Points, in no order, along strands that fork and pass close to each other.
Two points are linked if the straight distance between their rows is under 80.3. Some points are linked to none.
Z_232: [ 11   7  -4 -17   9  -4   7  13  17   6  11  -7 -13   7 -16   6  -4   2
   9   2  11  11  -4 -15 -34   1  24  -4  19 -15 -17   9  14  -8   3  -6
  10  -3  -7 -26  27  12  -1  -8 -10  -4 -13  -2 -10 -13]
Z_21: [  7  -1  10  42  11  33  -7   7  21  11   2  15 -10   1 -21 -19 -17  13
 -31 -16  -7   7  -5   0  21   8 -20  -9  19   0 -14   8 -12 -22 -11   3
  18  -3 -18 -19   9   0   5   9   2 -14  -3   4 -12  -4]
Z_386: [ 22  20 -32  15  22   8 -34  17   1 -18  16  -8   1  17   6 -14  -2  12
  -3  12 -14 -20 -31  24 -19 -33  -8 -23  39  16   9   4 -24   6   3  25
   7 -11 -17 -16  47 -17  16   3  30 -27   8  28 -13   0]
Z_305: [-25   2 -22  13   7  -1   4  -4  -9  15  30 -25  21 -11   9   5  32   2
  -2  18  26 -12   0 -20  16 -44  -2 -11  28   7  45  -7   5  24  35  16
  -7 -14  14 -11  16   4  -4   0 -11 -30  -1  27  -1 -11]
Z_998: [  6   2  -2 -40  -8   2   7  -2   4 -12  -7  32   9  18 -15  11   0 -20
  26   5  -3   2 -10   4 -24  -5 -18  33 -20  11  -6   9   7   5  -2   9
   7   8   8  18  26   5 -11  -2  -9  11  11 -10  13  19]
Z_936: [ 31  13 -17 -13   0  27 -18  17  18 -23   3  11  -1  26  -9  -7 -13  -3
  10 -17 -17  -2  -9  21 -20  -7   0  12  11  26 -29  14 -26  -6 -11   6
  27   0 -22  -4  44   0   0 -15  -1 -15   0 -24  -3 -12]
Z_207: [  8 -11  -7 -20 -11   5   9 -17  13 -11   4   7   3   5   3   9  19 -22
  12 -17 -12  -4 -13   7 -12 -28  -8  10  14  10  21   3  11   8  -4  22
   0   5   2   6  15  -5  -4 -34  -1 -12   8  -1  14  15]
Z_781: [ 16  14   5  26  -8  52 -13  -9  34  10 -20  11 -13  14  -5  20  -6 -13
  -7 -19 -12  -6   4   9   4   3 -17  10  -6  10 -37  15 -21  -9 -14  -7
  21   0 -34  -5  21  18   0 -20  -4  10 -10 -34   2 -20]
Z_177: [ 11   6 -11  34  16  34 -10  13  16  15  11   7  -7   5 -19 -29 -18  22
 -35  12   8   5 -17   1   9  -4  -8 -13  39  -1  -5  14 -10 -27  -7  15
  27 -16  -6 -34  27  -3   7   6  -2 -27  -8  17 -14  -9]
Z_354: [  7 -22  20 -15   7  -7  18   4  -1 -13   5 -11 -28  -8  11  -3  10  -4
   4 -35 -19  -8   6  28 -20 -19  -3 -28  28  -8  16   7  32   1 -19  13
 -33  27 -17 -29 -16  -7   9 -44  20  -2   9  12   4  18]
Z_491: [-20   1 -27  16  -5 -20  -3   3  -3   2   1 -11  14 -11  -2 -15 -14  10
  -2  21  12   6   6 -24  12  -5  19  -2  -5   5  -5 -19 -26  16   5  -5
   7 -23  25  18  14  -3 -12  33 -23 -19  -4  -7  -2  -8]
Z_575: [  2 -10   8   6  -9  29   6   5  10  -6 -14   0 -17  -6  -7 -16 -33   2
 -12 -46   4  20  24   6  26  44  17   6  -3   6 -16   0 -15 -26 -20 -22
  23  10 -21  -6 -13  12   5   6 -17  16  10 -26  -5 -21]
Z_758: [  4 -19   7 -12   4   0  16  -9  11  -9  11   5 -12 -10   5  -3  14 -11
   6 -28 -11  -6 -13  15  -9 -37 -12  -7  36  -1  28   9  24   7  -9  27
 -15  14  -6 -19  10 -11   1 -43   8  -9  12  12   8  23]
Z_136: [ -5 -25  13 -16   3 -37  13   3 -33 -11  -3 -13   0 -20  26   5  10  23
  -3  -2   6   8  19  15   0  18  23 -11 -18 -20  13 -19  18   7 -13  -4
 -24  11  10   3 -45 -20  12  -7  22  23   3  15   2  13]
Z_336: [ -2 -24  10  22 -15  23   9 -14  18  13 -12   5  -9 -10  -2 -15 -15   2
 -20 -33   2  21  12 -10  24  18  14   6  -1  -4  -1  -8 -18 -18 -21 -14
  13   1  -1   1 -16  -6  -4  -5 -13   2   5 -20   0 -14]
Z_266: [-23 -32  11  13   5 -15   7 -11   8   2   6   6  13 -19   3 -20  -3  12
 -17  -8  -3   3 -10  -2  39 -12 -18  -6  -4  -2  30 -13  -7  12   6   7
 -10   3  24  17 -11 -27  -4  10  -1 -12  17  20  -5  27]
Z_158: [ 15  15   1 -21 -15  13  -3   6   1 -19 -20 -23 -35  14  25  25   5 -16
  11 -12  -2 -14  18  10 -22  27  28 -10 -20  -9 -18   1   8  -7 -10 -18
   0  15 -43   6 -24  20  21 -14   6  27 -13 -24   8 -25]
Z_88: [-12   7  -7 -22   1 -43  10   2 -29   7   6  -1  18 -13   8  20  19   7
  26  37  20   3   0   0 -19  11  12  14 -30 -10  10 -17  21  24   8   7
 -33   6  21  20 -15   0  -7  22   8  20   7  23  -2  33]
Z_139: [  0   6 -10 -22   1 -32   8  12  -5  -4   9   4   2   3 -16  -1 -16   7
  14  16  13  13   2 -20 -22   7  20   6 -13  -4 -20   2   2   8   7  -4
   1  -3   9   8  19   4  -7  27 -14   5   2   1  -6  -2]
Z_716: [  5  17 -20   2   5 -12  -6  17   4   1   5 -15 -10   3 -15   3 -15   7
   4  10  15   4   7 -21 -19   3  22  -7   4  -7 -25   1  -6  -3   3 -10
  12  -8  -5  -4  26  13  -2  19 -17  -4 -12  -8 -16 -20]
Z_459: [ -3  15  -7  27   2  17 -13 -18  10  22  -1   6  17   4 -13  13  17 -15
 -13  21   1 -17  -6 -21  10 -23 -32   5   4  -1   6   5  -2   1  20   8
  12 -16   2   8  11  11  -3   3 -12 -13 -10  -4   2 -10]
Z_193: [  6  10  10   1 -12  38  -9  -8  21   1 -27   9 -20  14   5  20  -9  -8
   4 -10   2  -1  14   4   1  25  -6  12 -26   2 -47  20 -12 -11 -11 -14
  13   8 -32   1  11  28   6  -4 -18  41  -7 -42   5 -24]
Z_27: [ -3 -23  18  14   3 -15   5   1 -10  -1  -1 -23 -16 -11  18  -1   6  12
  -6 -25  -4   3  22   4   6  11  14 -21  -9 -17  13 -10  12  -2 -15  -8
 -19  15 -10  -2 -41  -7  10  -9  22  12  -2   6  -1  -1]
Z_679: [ -3 -23  -7 -12 -13   4   3   6  -1 -13 -10 -11  -8 -13   6 -22 -39  12
  -4 -32   9  26  24   3  20  38  43  10  -7   5  -7 -14 -26 -11 -23 -27
  23  -1   3  15 -14  -8  -1  10 -16  16  15 -24  -1 -18]
Z_87: [-31   1 -17 -12 -17  -1  15 -32 -24  15  14  15  38 -12  10   2  14  -1
   9  36  14   8  -6 -11  25   4   4  34 -19  15  30 -19  -9  24   8  -5
   3 -15  53  41 -18  -5 -21  21 -10   6  21   8  23  27]
Z_593: [ 18  12  10  38 -10  48 -10 -23  29  28 -13  21   4  13 -12  16   8 -16
 -25  -8  -9  -8 -10  -4  17 -16 -32  17  10  12 -17  21 -14  -8  -1   3
  22 -11 -13  -8  12  13  -1 -26  -4  -5 -13 -17   6 -21]
Z_65: [ 16  10  25  31  24  40  -5  -5  20  34   2  35   1   4 -23 -13  -2   6
 -24   1 -13  -4 -28   8   9 -15 -43   8  34  -5  -6  28   5 -19   4  16
  15  -8 -14 -30  12   1  13 -21  13 -11  -9  15   4   6]
Z_661: [  7  -4  25 -37   3  -8  24  12  -7   5  -9  18 -14   5 -14   7   1  -4
  15   1  -1  13   0   5 -34  18  -4   1  -5 -21 -12  20  41 -18 -10  -5
 -15  18  -3 -28 -16  15   3 -19   4  21 -13   5   6   9]
Z_59: [ 14  32  27 -19   0 -28 -22  35 -28 -43  10 -38 -19   5  12  -9 -36   2
   3 -25 -19  -7  15  11  20  39  25 -17  -2   6 -16  13  16 -15  19 -12
  -2  22 -10 -19 -35  20  11  17  19  19   0   3 -10 -11]
Z_310: [ -5  -7  18  27   4 -17  -1 -10  -4  34  -5  -1  13 -16   3  18  35 -12
   0  10   5  -8   1  -9   1  -9 -17  -2 -15 -26  30  -3  27  -3   7   8
 -32  13   7   2 -35   4  -4  -5  12  10  -8  12  -1  21]
Z_694: [-19   1 -19   1  -2   7  10 -13  -1   7  25  -4  19  -2  -7  -9  15   5
  -6  22  20   1  -6 -21  15 -26  -1   4  21  13  25  -1   3  13  25  10
  15 -21  23  -6  13   3 -13   4 -24 -34  -1  10   4 -11]
Z_278: [ -1   3 -15  31  -8  22  -8 -12  12  11  -8   8  10   7 -14  -9  -1  -4
 -20  14   5   0  -5 -16  21 -14 -13   9   7  14  -6  -1 -18  -5   4   3
  27 -21  16   0  19   4 -15  13 -30 -24 -11 -19   0 -21]
Z_60: [ 27  30   7 -21  28 -19 -26  36 -19 -12  17  -2  -7  16 -19  -8 -21   8
  19   5 -24 -13  -6  15 -30   9  -9 -16   9   0 -30  20   4  -4  16  -5
  -1   5 -28 -14  16   3  13  12  18   2   6  13 -22  -1]
Z_186: [-13  -6 -13 -20 -23   4  14 -26  -8  -9   6  13  34   7   2   2  11 -13
  18  20  11   8 -12  -1  16  -7   2  45 -18  32  20  -9 -10  23   4   7
  16  -8  46  36   4  -6 -32  11 -18  -9  15 -11  25  12]
Z_675: [ 14  19  22 -16  18 -24 -23  32 -27 -31  14 -29 -15   9   5  -4 -14   1
  13 -16 -29 -14  14  22  -9  16   2 -34  -3  -2 -10  14  17  -6  14  -8
 -18  22 -20 -24 -27  13  11   5  27   7   0  12 -15  -3]
Z_914: [-13  -9 -15 -23  -5 -42  27  -7 -24  -5  14 -11  15 -17  20  18  10  17
  17  25  18  12   5  -2 -11   2  35   4 -13  -2   9 -19   7  36   4   7
 -19  -3  28  13  -2 -13  -3   6   9   7  14  22   3  22]
Z_322: [ -6 -32  22  29   0  -6  13  -5   6  25   5 -12 -13 -18   6  -7   5   9
 -21 -25   9  11  13 -12  15  -3  13 -17  10 -22  20 -11  10  -6  -9  -5
 -15   9   0 -16 -31 -14   3 -10  13  -3  -3   6  -6   3]
Z_169: [ 13   4  27 -13   9  11   6   4   6  19 -14   7 -19   6 -10  19  12 -21
  15   3 -12  -2  -4  12 -36   4 -16 -11  -2 -25 -18  18  38 -15  -1  -7
 -20  17 -22 -28 -25  19  10 -37  15  17 -20  -4   2   6]
Z_199: [  5 -20  29 -34   3   4  22  10  -9 -22   4   4 -24  -6   2 -17 -12  -3
  -2 -51 -26  -3  18  31  -1   5 -10 -10  14   5   2  12  27 -16 -25  12
 -23  31 -18 -20 -27  -3  14 -35  12   4   8   9  13  21]
Z_760: [ -9 -21 -19 -10 -12 -22  23 -14  -8   2   8 -21   3 -18  32  17  20  12
   2   6  15  12  12  -5  -8  -4  44  -1  -2 -12  18 -21   2  24 -11   3
  -5  -6  18  10 -11 -17   4 -12   7   2   2   7  11   4]
Z_689: [ -7 -16 -17  15  -4  -2  -2   7   7 -15  -4 -21 -10 -13  -3 -23 -35  18
 -12 -25  10  18  15  -4  17  17  36 -11  11   4  -3 -23 -29  -6 -17 -23
  16  -9   4   7   2  -8  -3  15 -14 -11   7 -11 -17 -17]
Z_170: [ 17 -11  -2 -25  -7  15   3   5  17 -25   3  14  -3  12  -5  -6  -2 -12
  10 -34 -17   3  -3  16 -14  -9  -1   9   4  18  -6  10 -10  -6 -15  17
  10   6 -12  -3  23  -5   1 -26  -1 -12   4 -16   7   4]
Z_481: [ -4 -16  35  43  -3  -4   9 -14   4  46  -9   2  -3 -15  -1   5  19  -8
 -21  -6   5   0   8 -22  11   1  -9  -3  -6 -28  17   1  20 -16  -1  -4
 -25  11  -2 -13 -48  -3  -2 -13  13   8  -9   7   0   5]
Z_669: [  9 -21  19 -45   0 -18  24  12 -16 -29   6  -8 -19  -2   6 -12 -17  14
   2 -35  -7   7  18  19  -5  19  19 -10   1  -4   2   5  22  -8 -15  -1
  -9  20  -5 -12 -23  -5  12 -18   5  13   4   7   3   5]
Z_24: [ -4   4   3 -19   8 -49  -3  26 -14 -22  15   6  13  -2 -19 -10 -20  13
  16  15   2   3  -7  -5  -9   4   2  -3 -14   5 -11   5  -2  21  15   3
 -11  -1   7  20  15 -10  -3  34  -5   0  16  25 -15  14]
Z_342: [-31 -23  -6   9  10 -35  18   6   0 -10  18 -21   9 -25  15 -15  -8  31
  -8  10  16   5  -5  -4  27 -19  11 -22  13   2  26 -18 -13  32  17  10
 -15  -2  29  -5  16 -25  -1   9   0 -23  14  31 -17  14]
Z_956: [ 11  -9 -13 -12 -21  25   8 -20  21 -10   1   4  15  14   5   9  25 -27
   9 -13   2   1 -16   0   0 -30   3  23  14  23  15   6  -2   6   3  15
  19  -6  10   4  15  -2 -16 -38 -14 -24  -4 -20  19 -13]
Z_695: [ 23  14 -16   0  24  16 -23   3   8  -5  12   8   2  12  -2  -8  11  -4
   7   1 -20 -19 -31  24 -17 -37 -25  -5  39   8  13   6  -5   5   8  27
   9  -6 -16 -18  39 -12   8 -19  20 -25  10  14  -3  12]
Z_729: [ -9   8  -3 -30  -5 -13   4   0  -2  -9   7  38  22  12 -27   0 -10  -9
  22  27   4   3 -21  -2  -5  -2 -20  35 -18  21   2   9   1  14  12  11
  10  -2  25  24  30   4 -24  29 -17  -2  20   7  10  28]
Z_213: [ 29  19 -14   9  13  40 -21   0  18  -5   3  19   4  19  -5  -7  -1  -3
   0  -3 -23 -12 -24  24 -10 -23 -25   7  21  18 -10  13 -20  -7  -5  20
  24  -6 -21 -11  36  -5   5 -17  16 -22  -3  -4   1  -2]
Z_961: [  5  17   6 -28  -1  17   9 -14  14  22 -13  18   0  15 -12  36  12 -31
  24  32   8  -4 -18  -6 -35  -6 -22  19 -11 -19 -21  14  25   0  20  -2
  -3   0  -4  -7  15  22   0 -18  -9  23 -13  -8   9  12]
Z_538: [  7  20 -28  44   8  24 -19  16  12   8   5 -16 -17   5 -14 -10 -13  14
 -26   7   9  -1   3  -2  -5  -7   9 -21  36   0  -7  -2 -17 -21 -12   2
  22 -16 -13 -25  32  10   8  11   5 -23 -16   8 -23 -20]
Z_224: [  6   3  -3 -26 -10  -5   9 -10   2   1 -11  15  -1   9   1  22  15 -21
  19  10   2  -1  -4  -5 -30   2  -4  15 -20 -12  -7   4  20   2  -2   2
  -4   8  -3  13   2   7   0  -9  -4  17  -2 -11  10  11]
Z_301: [  3 -16  13  43 -21  41   4 -20  28  28 -18  16  -2  -2 -14 -14 -12  -9
 -34 -26   0  15  -1 -13  35   2  -5  16  16   9  -6   4 -25 -19 -11  -8
  21  -7   5 -10  -1   0 -12 -15 -21 -14   0 -21  -1 -24]
Z_996: [  2 -13  16 -22   7 -13  22  10   3   3  13   5 -10  -3 -17  -4  -3  12
   7  -4   9  19   1 -11 -21  10  11  -4   9 -22  -7   9  24  -7  -1  -3
  -5   6   5 -25   1   4  -1  -2  -2   1  -8   9  -8   4]
Z_993: [  6  -3   1 -42 -16 -13  11  -2 -17 -17 -19  25   1   7  12  13  10 -10
  13  -7   0   0   8  14 -17  16  -6  25 -35  -1   0  -5  14  -1 -20   4
 -14  16  -4  30 -14  -5   4  -5   3  34  12  -8  18  19]
Z_56: [ 22  33  -1  21  20  39 -23   6  13   3   0 -11 -22  19   2  13   7  -4
   4 -16 -33 -21  -2  24 -23 -10 -17 -26  25  -2 -13   2  -6  -8  -3  -9
   1   4 -51 -20  16   3  16 -18  44 -11  -6   1  -6  -4]
Z_844: [-14 -22 -24  11 -13 -12   3 -19   2 -20   3 -23  23 -10  25  -5   3   6
   2  -1   5   7   1  -5  18 -20  28   3   1  21  19 -25 -30  31  -3   1
   8 -16  31  24   6 -24 -12   0  -4 -20   8  -3  13  -9]
Z_990: [-16   8  -2 -30 -20  -5  24 -19 -28   9  -8  42  22  -5   7  21  20   0
   6  23  15   7  -6  10   9  13  -4  45 -22  -3  34 -22  17   7 -21  -2
 -14   5  39  31 -24 -11 -16   2   5  34  23  14  23  55]
Z_222: [ -3   2   8   9 -10  21  11 -21  18  29 -26  16  -4  -1  -3  19   3 -10
  -6  10  15  10   5 -24  -1  14  -3  14 -18 -15 -26  12   1 -11  -6 -11
   7  -2   2  -3   4  21  -3  -1 -26  31 -15 -28   5 -19]
Z_756: [ -6   4  19   2  -9  12  10 -13  -1  28 -36  10 -19  -7   6  14   6   1
  -2  14  23  15  14 -17  -3  37   6  12 -33 -24 -31   9   8 -20 -14 -21
  -5   6  -9  -5 -20  21   2   7 -21  55 -15 -29   2 -19]
Z_972: [  8  -5 -21  12  11  -8 -15  17   7 -41  20  -5   0   7   4 -19  -9  19
 -10  -7  -8  -5 -22  21   1 -29  -4 -22  31  20   9   4 -21  10   0  23
   4  -5  -7  -8  39 -22   6  -1  12 -30  13  21 -15   3]
Z_490: [ -7 -23  18  11   3 -17  11 -11   0   9   2   9   6 -14   0  -1  16  -2
  -4 -10  -5  -1  -2   0  14  -9 -20  -4  -4 -14  29  -6  19   4  -2  11
 -20  13  15  10 -21 -13  -3  -3   8   5  10  17   1  30]
Z_639: [  4  10  18   5   7  15   3  -8  17  33 -16   8  -6   3  -9  32  17 -21
   9  18   5  -5  -9 -12 -24  -2 -21   2  -9 -26 -18  15  25  -8  12  -2
 -12   4 -12 -17  -4  21   6 -21   1  18 -25  -8   0  -1]
Z_826: [ -3   9   6 -20  -4 -16   5   2 -18  10 -22   4  -9  -3   7  10   4   7
  12  26  24   8  16 -19 -17  32  15  13 -40 -18 -29   4  10 -16  -5 -19
  -9   6  -5   8 -14  15   0  21 -12  49  -7 -21   0 -14]
Z_97: [  0  -3 -27  20   1  -8 -12  15   9 -26  12 -12  -1   3  -6 -21 -19  19
 -15  -2   6   4  -9  -2   7 -13  14 -16  21  16  -4  -8 -24   3  -4   7
  13 -15   7  -1  33 -13  -3  15  -7 -32   2   7 -18 -12]
Z_622: [ 32  48   7  -3  40   8 -35  34 -17  -4  10 -10 -10  21  -6 -12 -15  14
  14  -3 -39 -23  -2  35 -22  10 -16 -29  20   3 -25  13  -2  -9  13  -9
  -3  10 -43 -29   6   2  19   7  44  -5   1  15 -19  -4]
Z_793: [ -5   3  10 -13  11 -47  -7  18 -27  -9  -1  -2   9 -10  -2   6   2   9
  23  21   5  -2   7   1 -15  18   0  -5 -39 -10  -4  -2  17   3   9  -1
 -30  11   4  17 -24   3   0  30   8  24   2  13 -11  14]
Z_280: [ 14  13   2 -21 -10  21  -5  10   8 -20 -15  -5 -23  16   5   8 -18  -9
  11 -26  -3  -2  20   8  -5  33  17   6 -15   6 -34  16  -6 -14 -12 -15
  16  13 -35   3   2  24  12  -7  -9  30   2 -31   5 -23]
Z_705: [ 13   4  16 -31   0 -16  -2  24 -19 -34   6 -19 -20   3   4 -12 -33   5
   3 -31  -8   4  19   7   7  38  24  -6  -6   0 -15  10  11 -14  -2 -16
   3  16 -13  -5 -21  11  12   7   3  19   6  -4  -3  -9]
Z_318: [ -1 -12  18  -2 -19  18  31 -20  16  35 -21  19  -6  -5   0  11  12 -11
 -13  -6  19  22   0 -22  -8  14  13  19  -1 -21  -7  10  18 -14 -13 -11
   2   1   8 -12 -17   7   1 -23 -12  22 -13 -13  17 -11]
Z_717: [-16  18 -25  28  11   3 -16  10  -3  28  15 -28  11   0   6  19  24  -9
  -8  26  18 -23   5 -23  -5 -38  -6 -12  24  -1  25  -8   1   7  32  14
  -4 -20  -4 -12  26  16   4   5  -5 -34 -27  16  -8 -15]
Z_869: [  5  17  -8  13  10  -2 -26  13  -7 -24  -3 -38 -20  17  21  24  18 -20
  15 -21 -26 -30   7  19 -29 -10  -5 -45   6   0   2 -10  -9  10   3  -9
 -23  11 -42  -1   0   7  17  -7  42  -6  -2   6 -10  -9]
Z_240: [ 11   9   1 -15  -3 -17  -8   7 -18 -18 -12 -26 -18   6  26  18  18 -12
  14  -4  -8 -15  15  11 -24  18  17 -19 -26 -11  -3  -5  18  -1  -3  -9
 -22  16 -29   2 -37  10  17  -8  21  24  -9  -7   1 -13]
Z_900: [ -4 -14  -1 -43 -18 -15  27  -9 -23 -10 -10  31  10  -6   9  12   9   1
  10   0   5   9   3  18  -6   8   2  30 -19   1  22 -17  18   7 -27   7
 -14  10  23  26 -17 -16  -4 -11   6  24  17  11  20  42]
Z_835: [ 29  29  13  -3  39  20 -25  11  -3  10   0   3 -15  14  -7  -1  -1  -1
  20  -8 -43 -22  -8  34 -27  -2 -33 -22  18  -7 -16  10   9  -7   5  -2
  -9  13 -42 -29   2   4  18 -14  41  -2  -2   4  -8  11]
Z_467: [-13 -24 -19   3 -23  -1  14 -27  -2  12   7 -21  10 -21  31   5  16   6
  -8   7  13  17  12 -17  10 -11  44   6   5  -1  20 -25 -16  18  -9  -8
  13 -17  31  15 -12 -19  -9 -11  -7 -10   1  -6  18 -10]
Z_991: [-38 -11  -6   5  -2  -6   6  -1   4  11   6  14  21 -13 -18 -38 -19  18
 -23  31   5   5 -18 -10  42  -3 -17   3   2  14  14 -13 -19   3  21   4
   9 -24  40  11   4 -21 -16  42 -33 -35   6  11  -3   7]
Z_776: [ -1   4  -8   6  -1 -19 -16   8  -8 -16  -7 -46 -18   7  27  30  21 -12
  15  -9  -3 -21  13   6 -30  -2  23 -36 -11 -11   9 -15  -1  10  -1  -9
 -28   9 -30   3 -14   7  15  -7  29   8 -13   2  -9 -16]
Z_908: [-31 -27   1  -1  -5  -9   9 -11   7 -12  10   8  27 -14   0 -31 -12  15
 -12  12   0   8 -21   3  49 -13 -12   7   2  22  29 -19 -24  21  15   7
   5 -13  43  22   3 -32 -18  18 -18 -33  16  12  -2  16]
Z_556: [  0 -18 -10 -22 -31  14  21 -25   5  -3  -4  12  22   4  10   3  17 -15
   8  -3   8  13  -5  -4   7 -10  10  37  -8  19  16  -3  -7  10  -6   5
  17  -6  31  23   1 -11 -24 -17 -15  -9   4 -21  25  -2]
Z_130: [  0  11 -19  20   2   9 -27 -20   8   2   3  -4  22   8  -8  17  29 -27
   3  12  -8 -26 -18  -1   8 -34 -33   3   9   7  29  -2   0  12  22  16
   5  -9  -2  19  17   5  -2  -4  -4 -15   5   8   4   6]
Z_849: [  2  19  12 -10  10 -29 -16  18 -20  -7 -11  -2  -5   1  -3   5  -4   0
  20  21   3  -4  12 -10 -17  26  -5  -4 -42 -12 -27   9   7 -11  11 -10
 -16  11 -13  10 -16  19   4  30   0  36  -7  -8 -12  -9]
Z_102: [ -5  -6  19  23  18   1  -5  15   7   7   4  14  -3  -4 -24 -19 -17  16
 -18  -3  -5   2  -5  -4  14  13 -28 -15  -1 -12 -10   8  -2 -17  -1   2
   3   1  -8  -6  -2  -2   3  27  -4  -9  -4   8 -14   9]
Z_19: [ -9 -18  22 -10   7 -35  -6  10 -34 -29  -2 -23   1 -18  28 -14 -20  27
  -4 -12  -4   4  24  10  25  30  16 -16 -29  -8   2 -15   0   3  -4 -16
 -19   6   6  14 -50 -13  15  13  20  25   6  12  -3   6]
Z_249: [  4  22  -1  -2  10  -4 -11  13   2   8 -10   0 -15   5 -18   8 -20   4
  10  18  11   3   9 -14 -17  21   4   0 -14 -10 -46  16  -4 -12   3 -16
  10  -2 -18  -7  22  25   1  21 -20  25 -13 -21 -18 -22]
Z_980: [ -4 -12   9  10 -23   6  24 -31   3  49 -14  10   5 -15  16  17  29 -12
 -22   8  19  11   7 -29   8   3  18  19  -5 -25  17  -4  10  -8  -7 -12
  -6  -5  15   2 -37  -4   0 -20  -3  17  -8  -5  22  -6]
Z_217: [-17   2  -5  -9 -20   5  19 -35 -14  27  -8  28  26  -9  14  15  28 -12
  -1  27  13   7  -3 -14  15   5  -6  43 -26  -6  24 -10   3   4  -5  -7
  -1  -4  36  36 -26  -6 -14   8  -8  26  12  -3  24  25]
Z_941: [ 13  10  17  -4  29 -11 -21  21 -11  -3   7 -13 -13   5  -7   3   5  -5
  21  -4 -28 -16   4  23 -28   3 -19 -33   0 -14  -6  10  23  -7  10  -4
 -23  20 -27 -30 -17   9   9  -8  30  -1  -7   9 -16   8]
Z_930: [ -9  -4  19   2   8 -21 -17  16 -23 -29  -7 -11  -5 -14  14 -27 -34  17
  -4 -17  -6   3  23  -3  34  40   8  -7 -29   0 -15  -7 -10  -8  -1 -22
  -7   2  -5  28 -35   0  13  37   4  26   7  -7  -3  -6]
Z_478: [-22  -8   2  23  13  -7  -9  15   7  12   3  19   6 -11 -25 -30 -24  20
 -28  19   1  -3 -17  -8  31   8 -29 -15   0  -1  -2  -3 -15 -10  11   6
   4 -14  13   5   6 -16  -1  45 -19 -24  -1  14 -10  13]
Z_971: [-10  27 -33  46   6  17 -22  10   1  23   6 -27  -6   7  -1   3   7  -3
 -27  22  16 -16   8 -17  -1 -30   0 -19  29   3   9  -8 -16  -9   6  11
  11 -29  -6 -14  35  13   7   8   0 -34 -31  10 -14 -24]
Z_607: [ 15   6  -6  17  10  12 -14   2  11 -13   5 -16 -19  11  11  14  15 -13
   6 -29 -29 -20  -5  20 -17 -23 -13 -29  23   2  10   0  -2   7  -7   5
  -8  11 -37 -10  11  -3  13 -23  34 -14   1   2  -2   1]
Z_579: [-14  -3 -24   8  -2 -38  -3  20  -1 -28  11 -15  11  -7  -5 -25 -30  26
  -2  10  11  10  -1  -8  10  -6  32  -9   5  20  -9 -16 -28  26   6  -6
  -1 -23  21  15  24 -19  -6  29 -17 -24   7  12 -15  -7]
Z_673: [  5  -5  16  37 -28  38   3 -37  25  33 -17  22  16   5  -9   4  10 -25
 -34 -10   0  -5  -1 -19  34 -15 -24  27   4  16  -2  18 -20 -12   3  -7
  17 -12  11   2  -8   8 -14 -25 -20  -4  -6 -23  13 -29]
Z_390: [ -6  -2 -20   0  -9  10   4  -8   4  -8  10   5  21  11 -13 -22  -3   2
  -5  20  12  10 -15 -11  16 -14  -2  17  14  28   1  -3 -14   7  11   7
  30 -20  29   1  26  -6 -27  13 -30 -41  -5 -12   3 -18]
Z_368: [-28   8 -10  -6  -5  -9  -1  -3  -6  -9  14  25  36   6 -27 -10  -5  -3
  10  36   5  -6 -30   2  28  -4 -23  26 -13  32  14  -1 -10  20  23  12
  13 -14  43  36  16  -3 -29  42 -29 -21  20   8  10  23]
Z_409: [-32 -11 -26  23  -8 -12   0 -17  -7   2   8 -18  29 -17  14 -15   1  10
  -6  22  11   2   3 -18  33 -23  13   0   4  20  23 -28 -28  30  16   0
   4 -27  39  23   1 -14 -14  20 -18 -30   3   1   9  -7]

A fork is a point with three links. Follow the links from the first point to the second and name the forks in between, in order.
Z_689, Z_386 | Z_835, Z_207
Z_386, Z_869 | Z_207, Z_835
Z_193, Z_622 | Z_835
Z_409, Z_993 | Z_207
Z_249, Z_622 | Z_716, Z_224, Z_207, Z_835
Z_139, Z_993 | Z_716, Z_224
Z_998, Z_240 | Z_224, Z_207, Z_835

Follow the links from the first point to the second, and from the first to the third. Name the last point that the two ways share.
Z_59, Z_467, Z_998 | Z_207
Z_368, Z_491, Z_705 | Z_207
Z_280, Z_956, Z_60 | Z_835
Z_193, Z_60, Z_993 | Z_835
Z_24, Z_705, Z_368 | Z_224

A fork is a point with three links, a tip a point with one. Leave the first point through the second and follow the links. Name the first fork or tip that comes.
Z_177, Z_538 | Z_130
Z_467, Z_844 | Z_207
Z_240, Z_158 | Z_689
Z_593, Z_781 | Z_835
Z_386, Z_972 | Z_980
Z_694, Z_305 | Z_930
